A landscape with many peaks, sampled at points; each row gives a point and its height.
From any point a climber steps to the highest of the 2 points nearest to it. It stops when none of these is higher. Distance is the straight distance between rows; heights are no part of it.
K_190 (h 56.5): [-26 -32 -13 -10 -14  -5  -9   2 -15 -12 -22   2 -28   4  20  24 -33 -18
 -24  23 -15   3   3  -8  38  -8  40 -19 -10  17 -15  -5  -6  11 -20   3]
K_845 (h 16.1): [ 22  28  29   3  16 -81  45 -17  12 -15   4 -38  28  -3   2  -9 -28  26
 -12 -13  38  -2  17  49  -6 -16 -42   8  27  -7 -37  13  10   1 -34  -4]
K_751 (h 49.3): [-46 -18 -35  14  12  38 -25 -14  -2 -15 -11  16  -2   0  28  27  -2 -19
  21  25 -28  11  -1  -2   9  -6  79 -20 -15  24  12  -9   6   5  -3  11]
K_64 (h 29.6): [-15  15 -15  -4  -7  71 -17  35 -27   1   1  22   0 -31   6  -7  -7  -8
  48  -9  -2  16 -11 -43  10   9  -8   7 -61 -35  27  -4 -13   0  16  26]
K_220 (h 39.9): [-22 -14 -35  -3   6  40  -1  27   6  17 -13  19  -2  -4  -4   8  -1 -20
  10  -8 -37 -13   6 -31   7  -1  22 -20 -26  -1  30 -13  -7   9  15  12]
K_931 (h 43.7): [ 31  56  38  -6 -38  -8  -5  36 -25  -6  16   3 -12 -53 -21 -29  19   0
  23  21 -10 -15  20 -31 -10  12 -34  -2 -33  -9  10  30 -12  -3 -13  -4]
K_111 (h 43.9): [-15 -44  -8   2  17  29   5 -21   8  -5 -15 -31  -8  42   5  10  -5  27
  -2  39  25  17 -41  16  -7 -14  34  24   6  29  -8   0  18   5   5  13]
K_426 (h 40.4): [  4  37  20  10 -43 -22   3 -18   0  11  29 -26  13 -22  15 -11 -20  28
  25 -14   2  -4  15  36 -22  20 -31   0   6 -18 -28   3  -7  -3 -21  12]
K_974 (h 19.4): [ 25  25  16  16  19 -87  23 -22  31  11  17 -31  11   5  -2  -6 -14  36
 -16  -7  39  -6  38  40  -5   4 -38  -8  52  -4 -31  12  21  -6   3  -6]
K_867 (h 21.3): [ 25 -42   8  11  41 -51  27 -24   1 -16 -12 -28   8  48 -21   9  -5 -15
 -52   8  43  -1  30  29  -7 -29  10  11  31  25 -11  -5  28 -13 -25 -22]
K_800 (h 16.2): [-15  -4 -25 -10  25  31  30  21 -21 -21 -19  14 -19 -34   7  -7  -6 -13
   2  21 -34 -12 -28 -46  52  22  20 -10  -2  30  25  16 -18  40 -26   2]
K_996 (h 46.5): [-27   0  -2  20  -2 -24 -19 -43  -4  -3  12 -22  13  33   2  11  18  11
  -6  24  16   4   0  47 -25 -23   9 -23  33  10 -14 -13   6 -27  -1  -9]
K_481 (h 7.8): [ 45  14  16   9   2 -23  -6 -10   9  -6  42  -7  46  -7  -4 -17  18  12
  29 -20  29   1  14  25 -56  22 -46  16  13 -37 -13 -17   3 -24  -3   3]
K_913 (h 27.5): [  0 -30 -47  18  21  22  -5 -12  48  33   0  30  -4  11 -17  22  16  15
  -8 -28 -14 -23  10 -15   6  12   8  25  16   5  -2  -2 -17  -6  12   4]
K_670 (h 31.4): [ -9  44  26  -3 -49  23  -7  11  23  30  24 -29 -35  -9  -8  -8  -8  46
  23  -2  -4  20 -27   4 -11  -4 -16   5   0   3   8   1  19   5  32  27]
K_151 (h 28.7): [ 20   9  11 -37  27  -6  29  13  23  22  -7 -11 -34  15 -24 -26  -6  14
 -36  18   1   5 -36 -34  27   8 -15  41  18  17   8   2 -28  -1  39  -4]
K_754 (h 4.6): [ 28  -5   4 -15  11  13  -1  10  14  21  11  -2  11  21 -28 -38  15   1
 -13  26  -1 -17 -23 -19 -31  10 -18  -5   7  -7  16 -14   3 -17  23   3]
K_267 (h 56.3): [  0  25  17   0 -32  16 -29   3 -25 -11  10  21   6 -30   7  -4  21 -20
  34 -18 -11  -9  41 -16   5  21 -19 -19 -40 -29   9   2 -18 -10 -14   0]
K_299 (h 40.1): [-28 -31 -25 -15  12  59 -27   6   0   5 -11  38  19  21  17  46   9 -36
  22 -36 -42   5  30 -12   1  -7  45 -23 -33  -8  27 -34  20 -18  30  15]
K_188 (h 49.0): [ 18  19 -21   2  -3 -29 -11   6  12  30   3  35  -4 -22  -8  21   6 -16
  -3 -35 -14 -31  62  -7  14  11  -6 -12   2 -10   4  15 -21  -4   1  -8]
K_533 (h 20.7): [-34 -21 -21   9 -18  25 -30 -10  28   4 -11 -13 -35  11  19  43 -24  22
   5  19  -5  24  -1  17   7  -2  62  -5 -24  26   1  -1  41  11  25  37]
K_924 (h 31.9): [-14  34  12 -18 -14  58 -35  48 -33  -6  -3  27   7 -28   5  12   1 -28
  37 -20 -25  19  18 -34   3 -13  -9 -12 -64 -48  25 -16  -3  -3  46   9]
K_617 (h 27.6): [  4  21  24  -4 -23 -16   9  -3   3   4   3 -31  -3   9 -15 -29   3  34
  12  33  27  11 -39  11  -9  -3 -23   0   9   0   1  -2  -4  -7  -2   9]
K_917 (h 13.6): [ 12 -20  17 -17  14   9   7  14 -59 -20   1   9  21  13 -10 -20 -15 -26
   0  15  26   1 -11  -2 -16   1  -4   8 -27 -27  -6  -2 -25 -19 -13 -10]
K_928 (h 8.6): [ 25   7  33 -11  -1 -28  46 -17  13 -11  -3  -7   5 -19  -3 -16  -8  26
 -14 -16  18   3 -28  19  10   5 -27  29  27   8 -17  19 -25  24 -26 -11]
K_562 (h 21.2): [  8  42  16 -10 -22  -5 -25  10  -3  21  20  10  27  -5   6 -10   9  -6
   8  -4   4 -25  11 -13 -16  11 -31 -20 -13 -31 -16  -4   0 -17  28  -8]
K_801 (h 36.8): [-18  -4 -17  37 -31  15 -15  -7  25  15  12  13 -20 -28  15  20  22  21
  26 -22 -27  -1  10  20  -3   4  22   8   7  23  17  -4   0  15 -16  21]
K_399 (h 50.5): [-35 -37 -11   2   6  16   5 -20  14  -6 -38 -30 -27  34   9  21 -34  15
 -14  52  25  35 -30  -4  38 -16  38  20   8  31  -9   1   9  28  19  15]
K_678 (h 36.1): [-18  26  18   9 -41   2   3 -20  33  25  17 -38 -28   1   2   6  12  58
  23   0 -12  11 -32  21 -14  16 -14  24  30  19  13   6   2  14   6  17]
K_958 (h 62.6): [-37  11   0  14 -27  53 -10  28  27  12   2  -1 -20 -23   4  14 -10  22
  44 -14 -22  28 -10   8   1 -25   8 -42 -32  -4  41  -8  40  24  50  43]
K_970 (h 37.3): [-18 -37 -20  -8 -18  56 -43  -2   0   9   5  12  22  27  21  17  11 -23
  24 -32 -14   0   5 -11  -7   7  11 -12 -29 -31   1 -29  20 -30  33   8]
K_297 (h 56.4): [-33 -14 -37  22  19  35 -24  -1 -19 -22 -11  34   1 -12  24  35  19 -39
  25 -10 -29   5  30 -11  19   8  62  -3 -12  15  14 -12 -19   7 -37 -13]
K_245 (h 40.3): [-43 -14 -25  13   2   7 -29 -38  -1   3  -1  -7  11  35  14  14   4 -10
   6  17 -11  -9 -12  23  -3 -13  30 -28   8  -2  -4 -10 -10 -25  11   2]
K_712 (h 13.7): [ 48 -35  20  21  49 -51  54   4 -14 -24 -12   6  42  17  -9 -16 -13 -16
 -38 -26  39   3   1  30 -13 -26 -18  19   3   7 -14   1   2  -1 -29 -24]
K_647 (h 44.2): [-42 -28 -42   5  32  45  -7  14  -5  -3 -23  25   6   4   5  32  -1 -37
  16   6 -50  -4  13 -24  15  -5  61 -35 -31   8  40 -25  14  12  11  15]
K_916 (h 17.2): [-20  -5   3  -8 -36   4  -8  21  21  30  -5  -6 -53  -6  -6  22 -21  13
  -8  -2  -3   8  18 -18  35 -27  23 -17 -17   8  28   5  22   9  42  16]
K_995 (h 14.9): [  0  -2  -6  -4  -7 -25  -1 -22  34   5  -3 -20 -30   0  11  25 -12  43
  -9 -19  14  11 -13  22  23   9   3  46  35  17 -17  14 -15  30  -8  -1]
K_344 (h 13.5): [-18 -40 -37 -14  15  19   5  15  -6  14 -23 -10 -30  37 -14   6 -37 -22
 -22  29 -18   6 -10 -28  38  -1  43 -10 -20  22  10  -9  17   5  26  22]
K_690 (h 56.6): [ -9   5 -27  17 -12 -26  -3  -3   7  11 -13  28  -1 -16  18  36 -10 -13
  -9 -30 -11 -23  51  14  28   3  23  -2  -5   1 -10  15 -26  10 -23 -12]
K_262 (h 47.9): [ -8  50  31   2 -51 -24  -2   1   8  15  13 -10 -19 -45   8 -14  -3  32
  22 -22 -26  -4  18  20  -3  10 -34   5  -8   2  -8  22 -15  21 -10  23]
K_620 (h 34.6): [ 27  -9  27  31  44 -51  68 -30  17 -28 -23  -6  11  12   1  -7  11  -2
 -24 -21  31  14 -19  41  -2 -30 -24  23  46  51  -1   6  -9  13 -30 -23]
K_472 (h 20.5): [  9  -3  -8 -15  25  21  33   9 -14 -19 -16  10 -10 -23  -4 -24   3   2
  -8  22 -11  -8 -51 -40  27  25   0  14  11  25  10  24 -40  36 -29   6]
K_959 (h 15.5): [-18 -26 -43 -11  34  40  17  24 -39   1 -12  -3  -7  17 -16 -14 -31 -25
  -4  26 -35  -6 -38 -42  23  17  32  -6 -27  10  20 -22   2   0   4  28]
K_614 (h 6.1): [ 32   5  18  -1   3   9 -10   1   0  -7  25  -4  20  -8 -12 -33  28   8
  13   5   8  -2  -6 -11 -53  26 -40   3  -3 -15  11  -9  -6 -13  -2  -8]
K_657 (h 59.2): [ -7  32  22 -18 -37 -43   6  -3   6   7  -2 -11 -29 -42   6  -8  -7  20
   6   2 -12  -5   6   0  27  12  -7  -7   6  17  -8  22 -11  24 -19   1]
K_288 (h 23.8): [-15  -7  -9 -27  26 -20  35 -13  42  33 -20   4 -38  29 -16 -11 -15  12
 -44  -1  -9 -12 -31 -30  47  16 -11  32  40  21   3  12 -29   9  28  -6]
K_668 (h 11.7): [ 49 -31  21  14  24 -44  43   2   7 -25   0 -10  52  -4  -8 -13   5  13
  -4 -22  46  -2   5  38 -33 -19 -24  42   4  -3 -10   1   1  -2 -24 -13]
K_969 (h 32.7): [ 17  -1  -6  13  -8  46 -46  31  32  34  12  31   7 -16 -12   3  29 -12
  32 -45 -28   1  20 -37 -20   0 -23 -10 -15 -28  19 -23  29 -18  48   4]
K_456 (h 30.5): [ 15  -5 -17  10  17 -15   6  -4   5 -12  -5  15  -6  -9  -7   8   8 -10
 -31  -7  -4 -11  11  -8  13  28   8  22  32  23 -17  25 -30  23 -50 -19]
K_648 (h 40.5): [ 22  15  14 -23   2 -58  26   4 -12  -3  -3 -11  -7   7 -13 -24 -29 -22
 -53  18  15 -15  23 -10  24  -7 -24  -6   1  -6 -20  15 -12   9 -12 -21]
K_592 (h 54.3): [ 17   8  20  -2  21 -40  56 -31 -20 -43 -24   2  -1  -2  13  -4   9  -6
 -35 -12  19  16 -32   6  22  -7 -23  14  59  32 -39  23 -17  48 -60 -36]
K_528 (h 19.1): [-17 -22   4 -14 -31  18 -24   5  10  15  -3 -34 -47  13  -7  24 -18  19
  -4  25   5  15   3   5  15 -11  30  -1 -15  23   9   6  49   4  24  23]
K_223 (h 18.9): [-13 -10 -10  -4  16 -39  23 -28  37  12 -20   0 -19  11 -11   8  -7  16
 -33  -1   7 -11 -21   6  23   0   5  27  45  20  -9  21 -22  15  -5  -6]
K_168 (h 42.7): [ 32  20 -13  -5  12 -40   2   6   4  13   4  30   8 -27 -16 -11   2 -22
 -16  -6  -7 -35  35 -22   3  25 -30  -7  -7 -16 -15  17 -15  -4   3 -18]
K_872 (h 34.8): [ 39  25  37 -20  10 -54  27  11 -22  -7   2 -13  10   0 -15 -29 -14   9
 -32  23  42   0  -4   2 -15  -7 -35   9  -9  -9 -19   5  -3   3  -9 -11]
K_224 (h 28.8): [ 25  -5  35  24  46 -76  55 -41  38  -2 -14 -21  18  10  -6  -7  15  25
 -21 -18  43  10   4  35  -4 -24 -30  26  72  37   0   2  -4   0   2 -10]
K_862 (h 11.5): [ 12   4   4  10 -17 -42  13 -25  23  -8   2 -17  10  -9  10   7 -10  33
   4 -26  19  -2  -7  44  -2   5 -16  35  18   1 -24  12 -27  24 -35   4]
K_63 (h 48.9): [-11   0  25 -28 -41   8 -39   3 -53 -14  33   9   9  -8  32   0   1  -7
  35  -2  -5   2   6  -2 -21  10   3 -24 -38 -46   8 -15  11 -32   1  -8]
K_815 (h 16.0): [ 17 -54  -6 -21  22   6  21   6 -36 -11  -3   1  26  39 -14  -8 -21 -32
 -38   1  21  -2 -12  -1 -14  -9  11  15 -12   2 -11 -18  -4 -34   3  -8]
K_646 (h 19.8): [  1 -14   3 -15   8  17 -58 -16  -9  -3  27  26  31  -8  15  14  47 -38
  34 -42 -12   3  55  -1 -18  22  -3  -6  -3 -36  12 -33  15 -37  -2 -14]
K_398 (h 41.6): [ 22   8  29  13  35 -70  75 -27  -5 -41 -25  -7   8  16  16   5  -3  -8
 -51 -21  43  36 -17  30  21 -46 -31  21  55  46 -22  18   9  38 -45 -31]
K_348 (h 48.7): [-10 -31 -12 -18 -10 -13 -21  -2 -40 -50  -6   4 -16  -2  33  35 -27 -21
 -21  18 -14   2  14  12  15  -5  44  -5  -6  12 -32   3   6  -3 -52 -16]
K_191 (h 35.7): [  3  -9 -35   1  15  -7   7  -6 -28 -27 -24  18  -3  -5  12   3  -2 -40
 -38 -14 -18   0  -2 -26  32  13  21  11  19  21 -37  30 -32  32 -63 -21]
K_149 (h 25.8): [  1  11   8   1 -45 -18 -26  -5  27  26  11 -20 -12  -1  -2   1 -11  23
  -5 -13  10   2  18  21   0 -11 -18   5   4  -9 -15   4  21 -23  24  12]
K_566 (h 31.0): [ 13  -1 -18  10  32 -29  12 -28  12  10 -15  15  26  18 -13 -16   3 -12
 -32  -3  13 -28   1   8 -11   1  -7  -7  30  -2 -12   3 -24 -28   5  -8]
K_423 (h 24.1): [-25 -22 -13  -1  -3  63 -15   4   3   3   1  -9  -4  10  18  -3  -8  11
  34  17  -2   8 -37 -11 -17  11  20 -10 -27  -4  33 -14  29  13  25  23]
K_549 (h 56.2): [-31  -4  -9  20  -9  65 -20  33  35  13  -6  12 -10  -3  -5  42   8   7
  25 -29 -38  23  17  19 -10 -40  33 -46 -22  -5  37  -9  62  14  63  36]
K_521 (h 55.6): [-28  39  10   4  -9  60   1  43   4  15  -4   6  -6 -25  -3 -10   7  10
  43   1 -31   7 -11 -19  -7 -27  -7 -48 -34 -27  55 -10  32  28  47  24]
K_441 (h 29.2): [-18   2 -21  20   3  71  -4  41  47  20  -8  31  -7 -21  -6  17   9  14
  34 -46 -25   5  13 -21   4  -1   7   4 -34 -10  43  -4  23  17  43  31]
K_25 (h 23.4): [ -2  14  -1 -12 -24  -1 -20   8   9  22   7  -1  -3   2   3  -8   0   3
   0   1  -5  -9   3  -4   3   7   0  -2 -13  -3  11   6  -8   0  21  16]
K_676 (h 40.8): [  5   5  29   8  -3 -27  42 -31 -26 -46 -14 -27   3   1   5 -11  -3  16
 -12  13  18  30 -41  27   0 -22  -9   0  53  45 -19  22 -18  35 -62 -26]
K_180 (h 18.3): [  6  19  21 -25  -7  26 -57   6 -16  -3  31  17  30 -19  24 -13  41 -37
  52 -46 -22  17  39 -21 -20  21 -42  -6 -12 -66   8 -30  20 -47  16 -23]
K_990 (h 58.3): [-24 -31 -16  -2 -19  -9 -11 -19   1 -12 -26 -17 -25  25  22  30 -25   3
 -26  36  24  19  -4   7  26 -16  23  -4   5  25 -24  -4  12   4  -4  10]
K_543 (h 43.1): [  5  39  26 -11 -23  15   3  30 -34 -10   0  11 -20 -46  -6 -21   9 -10
  25  22 -28 -19   0 -28  17  16 -12 -46 -29  -7  15  17 -14  18   6   3]
K_880 (h 24.5): [ -6 -25 -53  43  18  30 -28  -3  39  25  -1  37 -14   5  -6  38  36   0
   9 -32 -37 -10  34  -4   4   7  39  17  11  21  14  -7  -5  -4  -1   2]
K_103 (h 32.3): [-15  -9 -35  17 -10  62 -26  17  30   1  -4  18  -7 -27   9  27  13  11
  35 -28 -23  -1  13  -2  -4  11  29  25 -17  11  33  -3  13  18   0  34]
K_362 (h 25.9): [ -9 -26 -11   6  41  18  34  -6 -41 -22 -22   0   2  25 -16 -18 -16 -19
 -26  40  20  12 -59   2  -4  -9  21  -8  24  35  -1   4 -25  13 -33 -20]
K_669 (h 3.5): [ 17  -5 -16  -4  -1  49 -16  25  15  23  21   6   9  18 -26 -23  27  12
  16   9 -11 -13 -20 -37 -30  23 -17  11 -19 -12  11 -15  13 -17  36  11]
K_719 (h 30.8): [-13 -17   1  23   9 -41  10 -37  11 -24 -11 -26 -12  32   5  26  -8   5
 -42   9  37  26  15  39  14 -29  20  25  56  34 -49  11  13   7 -37 -20]
K_824 (h 32.2): [  7 -21 -24  18  34  12   4 -16  41  32  -5   6   8  27 -22  -4  30  27
 -12  -5  10 -15 -19  -4 -22   5  -2  35  36  17   2  -9 -15  -9  15  -1]
K_338 (h 15.9): [ 21 -41  25  -2  22 -52  37  -5 -40 -41 -14  -7  23  23   5  -7 -27 -26
 -36   3  44  12   0  36  -8 -40  -9  -4  -8  -1 -18  -7   9 -12 -36 -25]
K_258 (h 45.5): [  3  35  20 -10 -20 -59  18 -21  -2 -17  -5  -7 -24 -17  13   7 -12  15
 -26  -1   6 -12  13  -3  34   2 -13  -7  33  26 -36  29   0  29 -49 -23]
K_687 (h 26.7): [ -3   0   1  -7  -6  58  -8  20 -22  -7   2   7   6 -13   2 -19  -5  19
  38  22   2  17 -52 -24 -14  16  -3   1 -39 -24  30  -1   0   7   7  26]
K_649 (h 11.0): [ 19  25  30 -18 -36   8 -19  31 -47  -3  27 -16   4 -11   7 -11 -26  18
  14  14  23  13 -12  -2 -17  -3 -16  22 -52 -43 -13   3  -9 -10  -4   7]
K_634 (h 37.5): [ -6 -31 -30  13  41  21  16 -35  31  19 -12 -16  -3  52 -18  -2  23  21
 -10  11  11  -1 -27  10 -10  -5  36  31  23  34  -7  -6  -1   3  12   1]
K_82 (h 49.4): [ -4  42  14   0 -21  35 -14  39   0  11  16   4  -3 -31 -14 -23  19   2
  42  16 -35 -10  -9 -30  -8   0 -21 -34 -28 -22  23  -1   2   6  32   9]
K_409 (h 48.0): [  1  -4  -4 -19  -8 -25  10   6 -19  -4  -9  -9 -27   3  -1  -1 -19 -16
 -37  26   3 -10   6 -11  36  -4   9 -13   7  11  -8   7   2   4 -17 -16]
K_503 (h 44.7): [-15 -12   4 -29  -2  25 -37   7 -42 -18  13  12  11   1  22 -15   0 -26
  25  23  -2   2 -10  -6 -17  16  22 -28 -30 -31  20 -13  -2 -25  -5 -12]
K_747 (h 31.1): [ 28  40  42 -17 -14 -31  11   9 -16  -4  26 -26   7   5 -17 -31   1  14
  -5  38  28   7  -4  13 -31   3 -40  -6  11  -8 -12   4  14 -14   3  -7]
K_718 (h 28.6): [ 10  56  33  13 -45 -16 -14   2  19  31  32 -42 -21  -4  -5 -12 -11  42
  11  -6  18  20 -10  16 -19   3 -40   9   5 -20 -13   1  17 -15  34  14]
K_938 (h 19.6): [ 17  30   7 -15 -24   9 -45  17 -22   7  29  21  35   3  12 -12  11 -22
  30 -26 -10  -2   8  -4 -30   7 -38  -7 -29 -68  -2 -30  14 -33  36 -18]
K_692 (h 12.2): [ 23  10  23 -15 -10  -3  -4  13 -45 -10   8   1  41   5   2 -24 -16  -6
  21   3  33   8 -25   0 -28  -6 -19  11 -43 -53 -13 -12  -7 -22  11  -9]
K_871 (h 65.8): [-17  -6 -13  18 -22 -27 -25 -26  -4  -3   8  12   4 -12  32  29   0  -3
   0  -5  -7 -14  30  26  -1  -1  26  -7   2   1 -17  10  -7  -9 -27  -9]
K_613 (h 33.1): [ 31  32  29 -30   4 -15  12  26   0  14   8 -15 -26   0 -22 -39  -7  34
 -17  23  11  10 -36 -33   4   1 -25  32  -1   4   2  15 -15  14  28  -4]
K_392 (h 15.4): [-31 -17 -26  -7  -1  14  10  20  29  21 -24 -10 -43   6   3  27 -27   9
 -16  15 -19  11  -1 -28  48 -19  45 -11 -20  30  27   0  19  24  35  29]
K_341 (h 35.4): [ -2 -20 -29   0  17  33  20  46  31  31  -9  25 -18 -12 -32   2   2  -6
  -3 -13 -48 -14  15 -45  17  11  12   8 -22  17  45  -7  10  21  36  18]
K_50 (h 25.3): [  6 -20 -15  -5  19  15  18   0   8  -3  -5   8   2  -6 -10 -19   8   0
 -13   4   0 -17 -21 -12   7  20  -5  22  11  10   3  11 -33  12 -18   4]
K_778 (h 42.1): [  1 -17 -10   0   6  -4  -9 -11 -42 -44  -8   9   7  -8  12   0  -1 -28
 -16  21  -9   4  -2   8  12   2  36  -3  11   9 -32  19 -12  19 -72 -19]
K_45 (h 22.2): [-44 -21 -28  10  -7  53 -26  -6  26  20  -7   0 -10  11  27  32  -3  12
  32   7 -17  10 -18   6  -5  -5  38  -9 -22   0  12 -16  43   5  38  35]
K_656 (h 22.3): [-14 -25 -22  19  -2  17 -39  -9  14  13   9  20   7   6   3  34  40 -18
  23 -28 -30 -12  47  -7 -10   4  33   5  -1   4  17 -14   8 -19  -5  -8]
K_584 (h 37.2): [ 33   6   0 -13  30 -32  11   7 -30 -13   1  23  42  -5 -15 -35  -3 -41
 -20 -13   7 -27  38 -25 -14  30 -26   9 -15 -34 -17   9 -27 -25  -7 -16]
K_901 (h 9.5): [ 46   9  23  16   8 -32  29  -2   8 -25  27 -21  36 -10 -11 -34   6  29
   7  -3  32   7   6  35 -50   4 -39  24   2  -8  -4  -7   9  -5 -15   0]
K_665 (h 40.2): [-12 -21  -1 -14  -9  -4 -24   1 -27   1   9   3   7  19   3 -13   2 -30
 -11  23  -4  -7  -4  -7  -8   5   3 -45  -8 -23  14 -18   5 -40  25 -15]
K_504 (h 50.1): [ 27  32  37 -15 -11   9 -20  26 -32 -25  23   9  13 -44  -7 -15  19 -26
  34  10  -5  -8  49 -28 -19  27 -31  -2 -38 -39  -2   3   2 -18 -21 -11]
K_413 (h 65.9): [-25  -6  -6  15  -5  29 -31  -3 -12 -26   4  26  12 -31  22  19  16 -26
  35  -3 -20  -5  29 -10   1  23  20 -25 -29  -6  16   2 -22  -2 -35  -5]
K_850 (h 30.7): [ 13  11   0  15 -39  35 -43  25  36  47  13   5 -10  -6  -7  11  20   9
  25 -49 -20  -7   8  -2 -15 -12 -19   0 -17 -30  -7 -11  40 -20  65   4]
K_470 (h 25.7): [  6 -24  -6   7  33 -46  28 -28   2  -8 -24 -16 -23  45 -23  11  -1 -10
 -65  17  19  12   5   4  12 -25  17  25  62  44 -21  12   3   0 -22 -22]
K_683 (h 31.8): [-13   5   9   4  14  -1  37 -10 -16 -29 -21 -11 -12  10  -5 -10   5  -7
 -19  42  21  27 -60  15  18 -25   2  -4  45  40  -8  20 -23  20 -26  -6]
K_897 (h 31.6): [  3  17 -10  -1 -10  36  -3  35  47  37  -1  22 -22 -16 -21  -4  13  11
  18 -19 -28  -9  -4 -39   9   7 -17   9 -23  -3  29  -6   8  15  48  18]
K_430 (h 18.5): [ 21 -37  10 -10  23 -34  14 -11  -4 -20  -6 -20  27  40 -12   4  -9 -12
 -43   5  38   3   3  22 -23 -19   5  -2   6   2  -9  -6   6 -32  -3 -18]
K_950 (h 44.0): [-10  16   4  27 -31   3 -10 -17   9   0  30 -27  -4 -19  11  13  10  38
  32 -21 -17  12  -1  41 -25  25  -6  16  14   9   0  -3  -4   3 -28  18]
K_979 (h 36.2): [  3   4  -5  14  -3 -44   5 -31   1 -19  -3 -15 -16   6   4  12  -7  11
 -29   7   3   1   4  35   8 -13  11   2  47  28 -36  18  -2   7 -54 -25]
K_110 (h 35.6): [-21   6 -23  15   7  -7 -10 -29  17  19  -1  14  16  21  -6 -13  10  -4
  -5   9   2 -21 -25  12  -1   5   0 -33  28  -7  -2   0 -31 -20  22   1]
K_689 (h 26.3): [-10  24  20 -17 -12 -10  33 -14 -10  -6 -11 -33 -11   6  -7 -27 -16  21
 -13  49  33  20 -49   6  14 -14 -19 -16  25  26  -3  13 -25  13  -8  -3]
K_852 (h 51.6): [-24  -3   8   3 -35  26 -34  17  21  23  -4  -5 -23   3   5  43   2  -4
   7 -26 -29  17  31  22  -5 -32  27 -46 -20  -1  20  -6  54 -10  48  11]
K_331 (h 23.5): [ 16  12   2  21  32 -66  23 -52  38  20 -12  -7  15   9  -6   5  18  31
 -19 -14  28 -14  11  38 -13  -6 -18  13  61   3 -18   5   4 -11   4  -4]
K_786 (h 36.7): [-10  11  10 -33 -12 -16 -16  22 -47   8  12   9  12  10  -4 -12 -24 -33
 -19  21  -3 -16  11 -14  11   1  -1 -31 -34 -46   0  -6 -10 -27  20 -17]
K_385 (h 34.1): [ -9  30  11 -20 -25  19 -26  39 -44   8   4  15   4  -5   2  -9  -9 -21
  10  10 -13 -10   8 -30   6  -7  -7 -20 -55 -48   3 -11  -9 -14  34   8]
K_749 (h 34.7): [ -5 -25 -10   5  -5  77 -39  22  28  24   7  30   6   4  18  29  26  -7
  43 -49 -35   2  24 -16  -6  -7  -1 -14 -19 -27  17 -29  46 -15  48   7]
K_701 (h 13.2): [ 29  10  13   7  52 -80  59 -22  13 -27  -8  -5  31 -14   2 -11 -25   6
 -26 -28  46 -15  22  45   4 -11 -39   9  39  10 -39  18   7  14 -33 -25]
K_715 (h 21.4): [  5 -17 -13  -4  21  38  -2   5 -11  -4   3  13   8 -12  -9 -16  19 -32
  15  14  -1 -12   1 -28  -8  31  -1   5 -15  -7  20  -8 -31 -13 -13  -5]
K_56 (h 55.4): [-23  10  -3  32 -26 -28 -17 -48  -2 -12  21 -22   9  -1  19  20  12  -3
  14   3  -5  -7  10  50 -21   6   8 -22  25   4 -22  -3  -5  -6 -37 -13]
K_234 (h 18.2): [ -4 -37 -21 -17  43  41  15  22 -51 -16   0   4   2   7 -11 -25  -6 -36
  -9  32 -15 -14 -24 -41  13  24  20  -2 -11   2  15 -15 -22 -16 -23   9]
K_77 (h 27.1): [ 13   5  -7  16  24 -37   7 -32  -2 -12   3   4  53   7  12  -2   7 -15
 -10 -23  31 -27  19  30 -22   3 -15  -1  15 -24 -30  -2 -18 -25 -20 -16]
K_699 (h 37.9): [ 36  55  39 -19 -11  -9   8  18 -28   0   6  -7 -13 -31 -19 -40   0  24
   6  46  -1 -10 -16 -28   0  12 -33  24 -17  -8  -1  18 -12  15   3   0]

For each start below, name the point where the climber stops.
K_850: K_413
K_701: K_592
K_917: K_657
K_754: K_657
K_969: K_413
K_646: K_990
K_938: K_950
